Each row is a point on a tangle of strands that fork and nearly touch. The rows are in no order.
Two points are linked if the straight distance between their rows is under 77. Some points are linked to none.
Bekug: [-20 -10  13 -22 -12 -13  -1   9  23 -20  -2 -11  13   9   8  15 -48 -14
  20  31 -18 -16  -7  24   3 -26  13   5  28  -4]
Tevur: [ 10 -19 -10  -9  11  -5  -4  38  -9 -10  38  -8  10  -1  21  -5   4  29
 -13   4  -1   8   1 -43  26 -27  -6   3 -12 -16]
Lif: [ -4  20  -4  36   7  20  14 -16   4   8 -15  30   3  29 -14  20   4  15
  21  13  18  -2   8  31 -19   6   5   8  10   7]
Gamez: [-22   5  -7  18  10  20 -12  11   1  29   3  43   1  30 -16  12  -6   3
  10  23  21   6  -7  14 -11  10   0  13  21   9]
kesi: [ 37 -15  -7  32 -14  -2 -14 -49  -1 -25   0 -11  14  -1  -3   4  25   8
 -15 -35  -7  -1  22 -28  -1   2  -9 -22 -21 -11]
Nofa: [-33 -23   3 -11  -1   1 -41   2  27  44 -20   2   6  11 -30 -13 -15 -27
  10  10  17  -9   1  13 -29  10   9 -11   1  12]
zim: [-10 -22  -5 -24 -15   2  -9  26  -2  11   6 -16  -1 -28  -1 -11  11  -7
  13   1  22  -1 -33 -18  14 -11  -7 -14  -6  -9]
zat: [ -1  -3  18 -55  17  -6 -17  44  25  33 -17 -28 -16   2   9 -12 -34 -22
   3  44  -4 -32  -1   2 -27  -6  24  34  14  11]
vuga: [  9   4  12  -5   3   4  24   8 -22 -23   4  14  -5  21  16  14  13  13
 -17 -22 -12 -10 -19 -17  17  -1 -29  -9 -15 -20]
Ganot: [-10 -14  20 -25  14  -2 -23  30   7  30  -9  -4 -11  -2  -7  17  -6   0
 -20  11  -2  14 -29  10  -4  16   2   1  12   8]
nim: [-10 -11   0 -18   9  -3   3  27 -16  -4   6 -40 -21 -30  17   2   9   3
 -19  -1  23   7 -25 -33  25 -18  -8   7  -2  -1]
zezog: [ 22  -7   9  18 -22   4   4  -8 -23 -21  -9  19  25  10  11   7  16  -8
  25  -4 -18   5  -2  23  20  -3 -47 -45 -15   5]
tagi: [ -5   0  -2 -47  11  10 -23  57   9  14   4   7 -23 -18 -17  20 -10 -16
  28  42  23   3  -2  -2 -18   1  16  29 -14   0]
katum: [  8  -3  11   5  -5  29  36 -49  12 -17  22 -31   4 -10  -5 -12  19  24
  -8 -18 -15 -29  19 -24  12 -26  22  -3  32 -16]
tuv: [ -6   2  -3   7  -1   3 -39 -12  15  37 -26   8  17  12 -29  -7 -11 -27
  23  -7   5  -1  19  30 -38  22  -4 -24 -19  22]
pigo: [ 27 -11  10  39 -10   2   9   6 -22 -13   9  35  -4   7  15   9  27   6
 -31   4  16  20  -3  -2  14  -9 -11 -17 -18  -7]
vodit: [ 14  22   5  41  -6  23  20 -43 -28 -29  -7   9   8 -14  25  -6  22 -15
  -7 -31 -15   6  26   1  15 -13 -54 -39 -27   2]
lasa: [  5   6   2  24   5  15 -22 -18  -7   2 -23  40 -10  45 -12  16  -4  -2
  15 -26  27  20   4  19 -14  28  -4 -17 -22 -14]
Fimiv: [-13 -15 -14   9  19 -29 -22  31 -18 -12   9 -17  -8  15   2   6   4   4
 -27   6  31  42  -5 -29   0  -4  18  -8 -38  -5]
ges: [-18   1  -6   5  -2 -11  -8  10 -10 -19 -10  25 -19  38 -23  17  -5  -8
   6  -3  35   0  -6 -12  -1   3  15  13 -13 -10]
bezad: [-19  -3   6  -1  -3   0  18 -46  16  -1   0   6   9 -17  12  14 -40   3
   5  11 -30 -16  -3  34  -1   7   8   7  15 -17]
gafu: [  8  37   0   0 -16   7   6   8 -12 -12  -8  47  12  13 -25  15   4 -12
  36  15  -8 -14  11  15  -7  11 -21  15 -13  13]
nud: [ -4   2  10  15   8   3  25 -10  -1   9   8  -2  -1   3 -27 -13   8  32
   0 -11  -8 -10  14  14   7  -5  18  -4  11 -16]
sariz: [-46 -13  -3 -12  12  -4 -23  24  18   5  -7 -14  13  11  -7  12  -8  -6
  -7  11   5  13  -3  17 -25  -6   4 -21 -17  25]
lezog: [ 35  18  -9  49  -7  13   7 -56 -18 -20 -24  23   8  13   9   4  19  26
  10 -40 -14  -4  39  -1 -14  -5 -33 -22 -19 -10]
zan: [ 18 -14 -10   6  -3   4   7  -8  13 -18  24 -21  10  -3   4  -4  -1  13
  -6 -11  11  18   3 -13  12 -12   8 -16  -4 -18]
nifed: [ 18  43  18 -19   9   0  39   2 -22  12  -7 -16   2 -27 -17 -21   4 -13
  -9 -27 -20 -18  16  13  15   5   5  10  -1  14]
niz: [ 57  34  22  26   2  17  19 -30  -8   0 -19  -6 -13 -41   1   1  24  -2
  -3 -19 -13   6  10  27  10   9 -26   1   3  -9]
bavu: [ -2 -13 -14   6  -1  -5  10 -57  27  -1   0 -10  -5   2  11  -5 -19  10
 -21 -10   6  14 -13  -8 -11   9  24   7  33  -2]
Som: [-28  12  12 -33   7  12  -3  24  17  26  -1  10   2  25   0   3 -22   5
   6 -10  -8 -23  -2   3 -11  -2  14  30  30   0]
lifi: [ 18  10  -6  40  -6  20  16 -75 -22 -30 -19  10   2 -11  19 -10  11  13
   9 -46 -11  -6  41   5  20 -12 -39 -42 -25 -13]
Gal: [ -3   5  -9 -38  15 -13  26  25  -9  -4   9 -51 -15 -21  22  -6  -7  -8
   5  20   9 -12 -23 -28  22 -11   7  13   8  -1]
kas: [-11  -3 -29 -36 -11 -24 -12  27  16  -7  12 -12  -6   3   1  -8  11   7
  -5   9  17  -6 -14 -63 -13 -16  12  36   8   7]
Rasu: [ 32   5  -9  50   3  -6 -15 -37  -7 -23 -14  11  15  27   2  -4  33  15
   0 -28 -29  -5  32 -19 -15  15 -35 -20 -33  -8]
vof: [ 12  15  22  16 -14  31   8 -25  -6 -18   3   3  29 -32  12   1   4   1
  -9 -32 -38  -7  36  27  22 -24 -24  -5   8  -5]
godo: [ 31  12  15 -29  -3  -3  -2  30 -24 -13   0   0 -16 -28 -15  -4  26  -3
 -15 -29 -14 -10   7 -28   4   8  -4  22 -23  -5]
zifu: [ 26   9  -7  25   3   9  -1 -41  14   5 -26 -29  21 -26  -8 -12   3  -6
  23 -28  -9  -8  22  24 -26   2 -14 -35 -28   6]
Ful: [-32 -24  14 -48   1 -25 -14  21  29   7  -7 -23 -32  -5 -12 -18 -46 -15
  -3  18  17   9  -5 -10  -1 -33  33  26  30  -6]
fugoz: [-23   6  17 -28   7  15   2   3  -2  27 -10  16  17  19 -24  11 -29 -26
  43  25   3 -14  -3  29   1  10   1 -15  14  -2]
pim: [-24  -6 -15  37  -4   7  22 -18   3 -31   8  25  -8  11  12  16   2   9
   5   8  17   2 -10   9 -13 -12 -10 -17 -19 -16]
Pedi: [ -7 -15 -19  20 -14   0 -19   4  13   7  17  23  15  12  -2  -3  -1   7
   8  22  13  12  -1   3  -1  -7   5   9  21   8]
Des: [ -4 -13   2  13   6   7   1   1  -7   0  27   1  22  -2  36  -2 -18   8
 -10  11 -24  24  -1  22  21   2 -12 -23   2   1]
vanu: [-22  -4 -17  29  -1  12  -6 -67 -16   4 -27  40  -8   7  19  10 -13  27
   7 -35  -1  -1  15  32   1  12 -11 -23  -5   0]
lela: [ -4  -7   6  23 -11   9 -16 -17  -5  -9 -23  30  13  29  22  18  -2   2
  22 -15 -22   7   3  33   8  13 -35 -38  -1  -1]
Lufa: [ -1 -12  18 -32  -4 -11   8   9  12  -5  -1 -17 -43 -19 -19  -2  -4  -4
 -11   1  -2  -8 -11  -6   0   4  28  19   9  -9]
pilak: [ 33  27   1  32   2 -13   6 -14 -19   3 -26  30   0  20 -19   6  19   4
  23  -2 -18   3  12  24 -11  25 -46 -18 -23   6]
zavi: [-16  -9  -9  25  -8  14   4 -57  -7  30 -13  24   7  -9   1   0  -4  25
  12 -22   9  -8   5  31   3   8   8 -14  19  -2]
seza: [  9   0 -10   0  -1  14 -26  17  32  11  -6 -31  -6  -2 -12  -2  -8  -9
  11  -7  28   6  -3   4 -49  -5  45  17   5  -1]
Bodon: [ 33  25  15  25   4  11  10 -12  -9 -19   3 -14  38  -7   3  -8  17   3
 -11 -15 -35 -14  46  11  16 -18 -26  -7   2  13]
dolof: [-27   3  -9  -3   3  -4  26   2  -3 -37  13  18 -15  30  -2  18 -14  11
  -5   3  17   8 -16 -11  -9 -12   8   7 -19 -17]
Logip: [ -5  20   6 -22   0   3  -1  41 -10   8  -8   9 -24 -14  -4   9   9 -21
  14  24   2 -29 -11  -3  10  10  -3  44  18  11]
kun: [-16  -8  -5  -6  -1  -9  10  28 -19  -1  36  14   5 -13  11  -4 -30   2
   2  29   1  25  -3   7  41 -12  12  13   5 -10]
Rubi: [ -1  25  -9  20  -4  24  -7  -1 -13  16 -17  23  -4 -15 -14  -5   7 -15
  35 -24   9  -1   2  19 -12  12 -30  -1 -23  -5]
gotu: [-38 -17  -8  16   4 -10 -26  13  14  18   8  11  12  13  -2  24   5   6
  -5  30   4  35 -11  17 -21  11  -8 -29 -11  26]
vufev: [-22  -2  10 -42   6 -12   6  40  -5  -6   7  -7 -40  -5  -5   4 -17  11
 -11   8  -1  -4  -6 -14  19 -15  24  34  14 -19]
rol: [  4  10  14   7 -13  15  27 -24 -26 -37   8  16   2  -1  27  10  14   0
 -22 -29 -20  -1   1 -12  15 -11 -37 -26 -32  -9]
Pebaz: [ -1   4  -2  13   9  12 -30 -12  11   8 -15  22 -18  17 -14  16  -9 -11
   6  -8  24  30 -23  12 -27  35   6   2 -17 -15]
rasov: [ 10   7  24 -10 -30   8  29 -17   3  10   1 -21  27 -36  22   0   1   1
   2  17 -39 -20  -7  18  12 -15  21   4  49  -5]
muf: [ -4 -23  -3 -30  -6 -11 -25  34  22 -19  12 -37  -3 -13   3  -7 -20  -7
  -9  12   0  -2  15 -15 -10 -31  20  23   3   3]
fodo: [  7   6  -5  36   3  26   6  -4 -18 -27  25 -11  31  -7  25  -8  15 -11
 -11  -4 -15  -2  35  -5  28 -32 -31 -12 -14   9]
rovut: [  6  24  15 -20  11   7  43  10  -4 -11  20 -12 -17  -4  19   3  10  32
 -24   5 -30 -13  -9 -27   8  -9  12  22  22 -13]
giduz: [-23  27   3  -2   7  -2  28   6 -12  28  -3  -6  -6 -13 -24 -10 -13 -24
   8  14  10  -9   8  35  11   6  32  23  19  18]
dak: [ -7  24   8  43   0  12  35 -11 -28  12  -8  43 -15  10  -9  15  10  11
   5  11  21   2  -7  32  12   4   1  12  16  -3]
sugi: [ 14 -19   0 -24 -11  -1  13 -26  37  -1  15 -32   0 -16   0 -31 -17   3
 -14  -3 -18   2   8 -15  -8 -16  47  13  38 -10]
batis: [ -1  23   9   9  -4  10  28   2   6  -9   5   7   2 -13   0  15  24   3
   6  25 -18 -35   1  10   2 -17  -4  29  23   6]
kure: [-20   9  -4 -14  -5  12   6  -2  -7   8   1  23  14  29   3   8 -35 -10
  30  -6  -6  -4 -12  18   8  16  -3 -11   9  -2]
lomi: [ 33  14  23  19  -3  13  11 -28  -8  15 -19 -13   8 -20   4 -10  32   4
  -2 -28 -20  -4   0  10  16   8 -44 -28   1  -1]
vop: [ 39   5   6 -13   1   2   4   0  -2 -16  17 -11  -3 -19 -15  -8  27  11
 -33 -19 -19   3  18 -21   4   5  10  13 -15 -10]
vul: [ 30  26  -1  15  -2  10  27 -45  -8  10  -9   6  -2 -25  -7 -12   1   4
   5 -35 -12  -4  17  26  -3  18   2   5  -1  -2]
masu: [ -5 -23  -1 -48   4 -37  -6  35  18  -2   8 -40 -21 -15 -14 -12 -19  -2
 -17  25  17  21   6 -28   0 -32  48  19   7   5]
Munef: [  7   6 -10 -10  -3  -3 -11  15  10 -20   6 -16  -3  -1  18   3  24  -1
 -20 -14  11  -7  -9 -58  -6  -9  -2  26  -9   6]
tasez: [ -4 -12  23 -32  11  14 -33  24  17  50 -28  -9  -1  12 -20 -14 -29 -33
   5  14  22 -14  -1  19 -33   1  23   0  13  11]
Tibup: [-16  -4  10   3   8 -10 -12   3  10  29   1  15   4   1   0  20  -4   2
  -8  34 -19  19 -19  28  -9  31 -15  -9   3  18]
tele: [-13  -7  -7  13  -2   0 -43   1  30  13 -14  -5  -9  20 -23  15  -4  -9
  -6  -4  35  25 -17 -10 -49  12  34  13  -6 -10]
sadu: [  2   7  15 -12  10  11  17  20  -5  -7  14  -2   5  10  16   9   6  33
 -22 -20 -25 -12 -11  -7   4 -16  -9  10   1 -12]
Tulu: [  5  12  -8  -7  -2  -9 -27   4 -10  -7  -9   9  14  29   3   5 -12 -22
  -5 -26   3  22  10   7  -4  27  -4 -16 -21  20]
fomuz: [-14  -8 -22  29  -1  -5  14 -69  11 -14  -6  -7   2  -5  24   5   1  16
 -13   0   6  -3  -6  -1 -13   9  10 -18  12  10]
Piz: [ 26   8  19   5 -17   6  20  -7 -22   4 -10   6  15  -2  -1   0  17  -4
  26 -11 -17 -17  -6  22  24  -2 -30 -16  14  -6]
gena: [  4   1 -22  49   6   8  13 -39 -16  19   1   5  17   6  14 -16   7  18
   1 -31   8   0  12  14  15   7   5 -15  16   1]
Mapu: [-26 -25   6 -25  13 -23 -40  25  22  27   0  -6  -7  15   4  -4 -34 -14
  -7  31   3  19 -15  -2  -2   9  -5   2  24   8]
kozu: [ 22  -4   7  40  -6  19  21 -49  -1 -21 -10  19   2 -14  30  20  20  22
  -6   2 -11   1  -9  25   5  -5 -26 -23  -2  -9]
bulo: [ -8  -6  -3  40  -4  15  33 -51   5 -27   3   8   2   3  20  17  27  22
 -17  -6   6  -3 -10 -12  -2 -12 -21 -22  -1   0]
siber: [  0  -1  -4  46  -8  -6  -3 -10 -23 -19 -10  43  -7  40   5  11   4 -14
  17  11  14  31   8  32   0  16 -24 -47 -35   8]
vaka: [-12   8 -17   8   8  12  21  26 -16 -26  29  10 -23  -3  40   2   7   8
 -16  15  16   2 -24 -34   4 -20 -13  13 -12 -15]
kame: [-25   5  -5 -25  21 -15  -7  14  21  13  12   0  -9  14   5 -16 -20  13
 -25   3 -14   3  -6 -19 -10   3  17  34  23   6]
miro: [ -4 -10   8 -25 -17   3 -14 -14  34  17 -12   2  -4 -12  -6   6 -11 -14
  11  17  -7 -16 -19  27 -22  15   5   3  23   7]
bopa: [-19 -12 -30  10   6 -17   8   2  -6 -26  19   2   0  41   0   0   0  13
 -12  -1  25  33  -6 -29  -7  -6  14 -22 -27 -12]
bunu: [  6  -7 -14  31  12 -20 -20  -8  -9  -9   1 -16   5  25   8 -12  15  -9
 -34 -26  15  15   4 -28   5  15   2   3  -9   6]
pesa: [-11  -8  -1  43  -2   0 -25 -51  -6  -5 -35  40  -9  39  19  15   8  19
   8 -17  -9  12  20  31 -10  33 -29 -38 -16  11]
Bis: [  9  -5  25 -33 -18  14  16 -19  23  25 -16 -21   6 -24  12 -11 -11  -4
   4   5 -18 -20 -16  26 -13  -4  23   5  50  10]
seg: [ -3  -3  -9  22   0  10   5   6  11 -17   8  -3 -13   7  20   9  18  10
 -13   5   9 -13 -31 -31  -9  -9 -10  25  14  -8]
Sipe: [ 21  16  18  40   5  10  16   6 -26  -1  -9  21 -10   3   3   7  21   5
 -17   2   6   9   4  25  14  -4 -16   1  -3  -5]
Tofut: [-29 -22 -16   5 -17 -14  -8  -6  22  12   6   3   8  13 -19 -20  -3   1
  26  19  21 -16 -13  -9  -6  -4  12   0  33   6]
Laru: [-12  14  -8 -10  10   0  41   5  -6  -2  16 -31   7 -17  18  -3  -7  -3
   1  16   5   9 -27  -3   6  -5  17  -4  15   6]
keda: [ 10   4  -6   0  -3  -9  -4 -11   4   0   9  -7   8 -25 -15 -15  14  -7
 -11 -13 -22   0   9  -2   0  21  -3   6 -17  14]
fis: [ -8  -5  -1  39   3   9 -20  20  -7 -15   2 -14  17   1  25  -5   8  -9
  -1 -10 -13  -9  14   8  18 -17 -35 -20  -6  15]
vin: [ 22 -12  27 -18 -13   8  18   7   1 -15   7 -15 -22 -35 -12   6  10   4
  -6   6  -6   4  -8  21  12 -11  19   0   4 -12]
kar: [ -8   7 -11  21  23  -2  13  43 -26 -11  24  22 -10   7  34   7  -8   4
 -10  23   6   8  -6 -12  18  -4 -22  23 -20  -8]
Tigon: [ -3   3 -22  27  14  -3   7 -17  -5  10  13  -5   4  18  13 -24  -4   0
  -8 -25   6  -1  -2 -15  21  14   8   5  19  -1]
bunez: [ -1  15   2  14   3  10  -3   1 -25  -9 -16  54  -6  42  -2  21 -10 -25
  15   8  27  23  -2  21  -2  24 -21 -18 -23   3]
mege: [ -8  -6 -18  11  10   2 -32  40   4   8  15  25 -20   3  -8  14   3  -1
   3  26  15  17 -10  -8 -20   9  -2  19 -24 -16]
sesap: [-34  -2   6 -52  -3   2 -10  28  15  32 -11   6 -19   6 -18   1  -3   0
  15  13  15 -23 -19 -18 -15  -3  15  26  26   2]
nusez: [ 10  -9 -28   8  -5  -3  -4 -32  -1   9   5  25   1   9  -9  -8  -8   0
  32  -7   3  12 -10  21  -8  47 -10 -26 -19 -10]
buzal: [  3 -24  -2  19  -2 -17 -22 -41  12   8 -11 -15  14   8 -17 -19   8  10
 -20 -36 -17 -17  33   2 -12   6  16 -18   2   9]
mef: [ 18  16  -2   7  -5  -3  -9  23 -25 -21   2  18  12  16  -8   3  14  -1
  -2 -23   1  16  14  -7   0   0 -22  -4 -41  10]
topun: [  0  -9  19  -7  -3  -3   0 -23  10  19 -14 -13  13   1 -35 -18   1  12
  -7 -31 -19 -25  24  22  -8  -4  17 -13  -4  -5]
potam: [  1 -19 -14   6 -11 -17 -11 -26  12  -6   9   7 -10 -14  -3  -3  -1  -7
 -25  -9  -4  25 -10  -6 -14  29   3 -10 -18   1]
simu: [ -7  -9  10  11   4  -3 -27  36  -1  -5  -6   0  17  15   1  12  -4  -5
   1  11 -20 -15  12  18  12 -10 -19  -2   3  24]
ninoz: [ 14   2  29 -26 -13  10  39  22 -22 -12  19 -13 -16 -38   7   2   0   5
  -2  12 -10  14   2   9  38 -25  39  10  27 -15]
mulek: [ 45  14  -8  40  -1 -13 -17 -11   3  -4 -15   6  17   9 -11  -5  26  -3
  16 -14 -16  10  12   2 -25  29 -40 -24 -30   4]
mol: [  8   4   3 -42   3 -18 -23  43 -16  31 -16   5  -2   5 -17  10  17  -9
   8   1  10  -7 -17 -19  -7  29 -15  -2 -30  15]
diren: [ 37   1   7  16  -9  24  13 -64  14 -10 -26 -32   6 -35 -10  -3  24   8
  13 -34 -11 -24  18  12 -19 -11 -10 -26  -2  -7]
Lasil: [-30   1 -11 -53   7 -24  -1  43   7  -5   1   1 -15   2  23   5 -10  11
   5  22  16   4 -17 -54  13 -34   9  38  23  15]
Kedu: [-28   0 -11 -30   7 -22  -4  18  19 -21  12  -7 -13  19  32   1 -22  13
  -8   9   4  19 -21 -41  14 -42  -4  30  22 -11]
Tefam: [ -2  19   7   1   4   2  14  30  -1  -2   3   7 -21 -25   0  16  28   0
 -18  26  -4 -14  -7   3  -1   0   3  40  10  22]
tosu: [ -1  -8   8 -28  -8 -11  23  25 -14 -19  26  -7 -13 -28  25  -2 -18   7
  -6  33 -11  21 -13 -17  46 -24  15  20  28 -24]
fupe: [-17 -14  -9 -31   3  -6 -41  52 -16  26  -4  18 -11  15   5  19   8 -10
  11  17  26  15 -30 -25   4  26 -27  -7 -24   6]
gir: [-19 -24   9 -12  -8 -14 -11   3   8   3  16  -3  15 -15  10  -6 -31  -8
  -6  10 -28   6  -7  25  21   5  -7 -11  10   2]
delaz: [ -6  14  17 -25  -7   7  10 -15   9  24 -19   2  11  -5 -24  -5 -21 -19
  32  13 -11 -31   1  36 -18  11  11  -1   3   2]
zasu: [ 23  12 -10  25   5  20  15 -46 -13  -4   7   6   7 -15   4 -18   3  11
 -23 -51 -22  -6  31   1   0  18  -9  -2 -14 -10]
zule: [ -2 -11   0 -11 -15  10  -3   5   7  25  -9 -16   7 -30 -24 -15  17 -14
  18 -14   9 -17 -13   8 -12  -9  -7 -21  -1  10]
zozo: [-21   1  -3 -16  -1 -14   2  22   2  27  -2 -10   6  -5 -32 -17 -16 -22
   2  38  17  -6   8  13   7  -3  26  18  17  27]
leded: [ -7 -13   7 -24  -5   0  -1  10  30 -14   1 -22  17 -10  -4  -8 -32 -12
  13   4 -10 -24  16  15 -13 -24  20   6   1  -7]
sudet: [-10   0 -14   4  16 -20  10  20  -9   8   7 -25   9   3   0  -3   5  -5
   4  26  22  13 -20  -9   9   7   2 -12  -1  20]
zer: [-15  -7   8  10   4  -8 -13  24   1 -31  -7   9   7  21  13  16 -27 -14
  14  31  -7  -7   2  17  17 -11  -9   8  15   1]
vefup: [  9  27 -11  14  -6   9  18  11  -8 -26  -4  13  11  -2  -8   6  20 -11
  26   8   5 -27   2   3  -1  -8 -19  20  -6  13]
masav: [ 17   8   0  -8   5   4  29 -23   3 -14   5 -54   5 -14  12 -17  12 -12
 -12  -3   8  -8 -14 -21   7  -4  19  -3  18  10]
mokit: [ 17  -6  -6  19  -3   7  -4 -75   6   0 -16 -12  16  -6   7 -20  -2  18
 -16 -49 -18 -22  47  -1   0   7   6 -13   1  -3]
kikod: [ -2   3  -5   8   3 -16 -14  28  -8  -6  -9  -5 -17   5 -42   2  10 -24
   4   7  29  -7   2 -10 -10   4  16  18 -26   4]
vafif: [-25 -22  -1 -47  15 -20 -49  44   9  34  -3   1  -6  17   0  12 -23 -13
  13  33  21  22 -21 -26   0  10  -9  -4  -4   1]
Sefig: [ 13 -13   6 -38   7  -5  16  41  -8 -25  32 -12   3  -6  27  -8 -14  30
 -16  15  -8  11  12 -37  39 -35  14  22  18 -16]
kenil: [-10 -23 -10  -5  -4 -13 -13 -35  27 -15  -3 -30  -6 -17  -2 -10 -13 -18
  -8 -16   3   5 -11  -1 -17  15  13 -13 -19  -9]
sarov: [ -3 -11   3  35 -14 -11   3   9 -26 -10  -1  41   4  23   8  13  24   0
 -16  17   8  33   4  13  11   3 -22 -35 -30  17]
sive: [ 18 -10   0  30  15  -4 -19  16 -14  -9  19  -9 -11   2  16  -3  22  12
 -57 -17   5  29   2 -32   5  -1  10  18 -13 -11]
nama: [ 48 -15   0  25 -13   6 -11 -13  -4 -19  15 -21  20 -13 -16  -4  30   6
 -13 -23  14  26   9 -21  -1  -7   8 -31 -26 -16]
Zod: [ 16   3   0 -26   5  -8   6  46 -22 -13   2  -5 -16  11 -12   7   2  12
  -7 -16  16  -3   9 -16  22 -14  28  29  -2  -8]
dade: [ -2 -23  -6 -12 -11  11  21 -30  22  -9  34 -26   1 -19  -3 -23   1  13
 -16 -10 -11  -4   0 -29  12 -18  18  -9  15 -29]
Vivop: [-31  -8  16 -42   0 -27  11   9  12  -6  -6 -21 -38   2  -2 -15 -31  -4
 -16   4   0   7  -2 -12  25 -31  34  29  50 -16]
Gela: [  7  12  -3 -18   3   1  -1   3  -1  -1   7   8   8  15   2   1 -27 -11
   3   0   4  21  -7  13   5  27   9   8   2   5]
Fiz: [-24   3  -9  -6  12 -18   4  28 -14  16  22   4  21   5  -8 -11 -14  -6
  12  39  -4  -5   2   5  24   3   3  10  15  17]
ritu: [ 11  -7   2  -5  15 -24 -14  52 -17 -21  -4 -19   2  23  -5  13   6   9
 -13  -7  23  14  14 -21  11 -11  17  -2 -18   1]
zop: [ -2 -10 -11  -2  12  -8 -10  58 -23  -1  24  14  -6  -3  24   4   8  17
 -13  13   0   5   4 -32  19  -6 -25   9 -41  -4]
nubez: [-25 -13  -6 -25 -18  -8 -13   8  12  27   4   9   6   4 -23  -7  10   8
   1  -1   5 -17 -21 -27 -15  -1   9   6  19   5]
fef: [-12 -10 -16 -15  17  -9  -6  42   8   2  13  -2 -30  -6  -4  15 -10   1
  12  44  23  10 -20 -19 -10   2  10  21  -7 -15]
kosi: [  2  27   0   0   3 -18   2  -5 -12   9 -19  28  14  28 -30  -2  13  -6
  15  -6 -17 -15  10   7 -10  23 -28  -8 -11  22]
poki: [  3  -8   4  15 -23  16  30 -58  11   7   9  -5  26 -33  25   5   0  19
   9  18 -36 -28  16  19   2 -13  20   5  44  -5]
sug: [ -5   4  -7 -24  13  -7 -38  41   6  21  -8  -7 -14  -5 -38  11 -10 -33
  16  29  25   3   7   0 -22  13  15  17 -37   2]
gat: [ 10   7   0  13  -3  -2 -15 -38  11  18 -36  -6  19   3 -12  -4  -4 -14
  32 -11 -11  -7   9  44 -24  22 -18 -36 -10  25]
Rok: [ -8 -15   4 -74  19 -24 -15  50  18  27  -3 -24 -29   9  -7  -5 -33 -11
  28  48   7 -29 -10 -29 -23  -3  21  28   5  -9]
bep: [  3   8   7  28   8  22  30 -25  -8  -8  17 -12   3   1   1 -15  32  23
 -12 -16  -8 -19  19 -17  14 -12   4  -2   9 -14]
kebe: [ 10 -10 -32  30 -16  -1  -4 -49   3  -3  10  15   4 -13   1  -7  15   1
   1  -5   7  14  -5  -6 -15  34  -7 -21 -29   5]
Vato: [  2 -10  -3 -21  11  11 -36  35  28  42  -7 -25   7   7   5  -9 -18  -9
   8   1  24  10 -17  -1 -35  -4  22   4  11   2]
pemi: [ -2 -14   0 -24  -8 -32   8 -32  29   2  17 -10   3 -11   1 -18 -22   3
 -18  14 -11  17 -10  -6   5   6  27   6  39   6]
Muzib: [ -2  -8   2  34 -10  17  14 -23   0   6  13  20  19  -6  25  15   0  28
  11  13 -14  10  -8  39   9   1 -11 -19  15 -12]
Raf: [ 27  19   5 -23  -7 -11 -20  42 -28   0 -12  18   1   4 -23   5  31  -1
   2 -22   0  -1   7 -21  -8  11 -18  10 -37   6]
medav: [  8  30   6 -29   4  -8  41   3 -16   5  14  -8  -6 -13  -5 -11  -2   7
 -13  -6 -30 -18   1  -8  15   8  18  25  16  -5]
kem: [ 30   9   5  15  -5  20  18 -32  13 -18 -11 -36   6 -29   0  -2  23  -7
  -2 -20   9  -9   1  -3  -1 -11   7  -4  12   5]
gon: [  4  15  13 -33   2   9 -10  34  14  10 -21 -13 -24 -15  -5  -7 -15 -34
  11  16   1 -36   0  10 -19  -1  20  41  12  15]
fedo: [ -5  10 -15   2  -1  19 -25  11   2  26  -7  -5   9 -13 -12 -13  13 -24
  22 -18  22  -4 -13   2 -17  14 -17 -10 -23   7]

Follow the links from the first point to the second, and from the first to the third. Name the last point that the two ways share.
zop, vul, Lif: tosu
Munef, buzal, zim: tosu
Muzib, nim, batis: bulo
zasu, batis, Ful: dade
seg, simu, zasu: vufev
zozo, kikod, lezog: dolof

A fork is a point with three links. Follow the links from the first point to the second and name the forks in between, in order.
vafif, Bis: Raf
dolof, Lasil: vufev, tosu
bep, Munef: dade, bulo, dolof, vufev, tosu
rasov, kenil: Raf, potam
Tigon, Fimiv: dade, bulo, dolof
katum, Rok: dade, Rasu
Lufa, topun: vufev, dolof, bulo, dade
lezog, simu: Rasu, dade, bulo, dolof, vufev
fedo, pemi: Laru, Fiz, tosu, vufev, dolof, bulo

A fork is a point with three links, a tip a point with one. Leave the first point through the second and follow the links. Name the first fork or tip that comes.
Pebaz, lasa: kame
Sipe, pigo: Laru
lela, zezog: dade
tosu, Sefig: Kedu
Rasu, mulek: Rok
mef, Tulu: poki
niz, lomi: sive
vof, Bodon: vufev
nifed, medav: Rasu
Kedu, Lasil: tosu
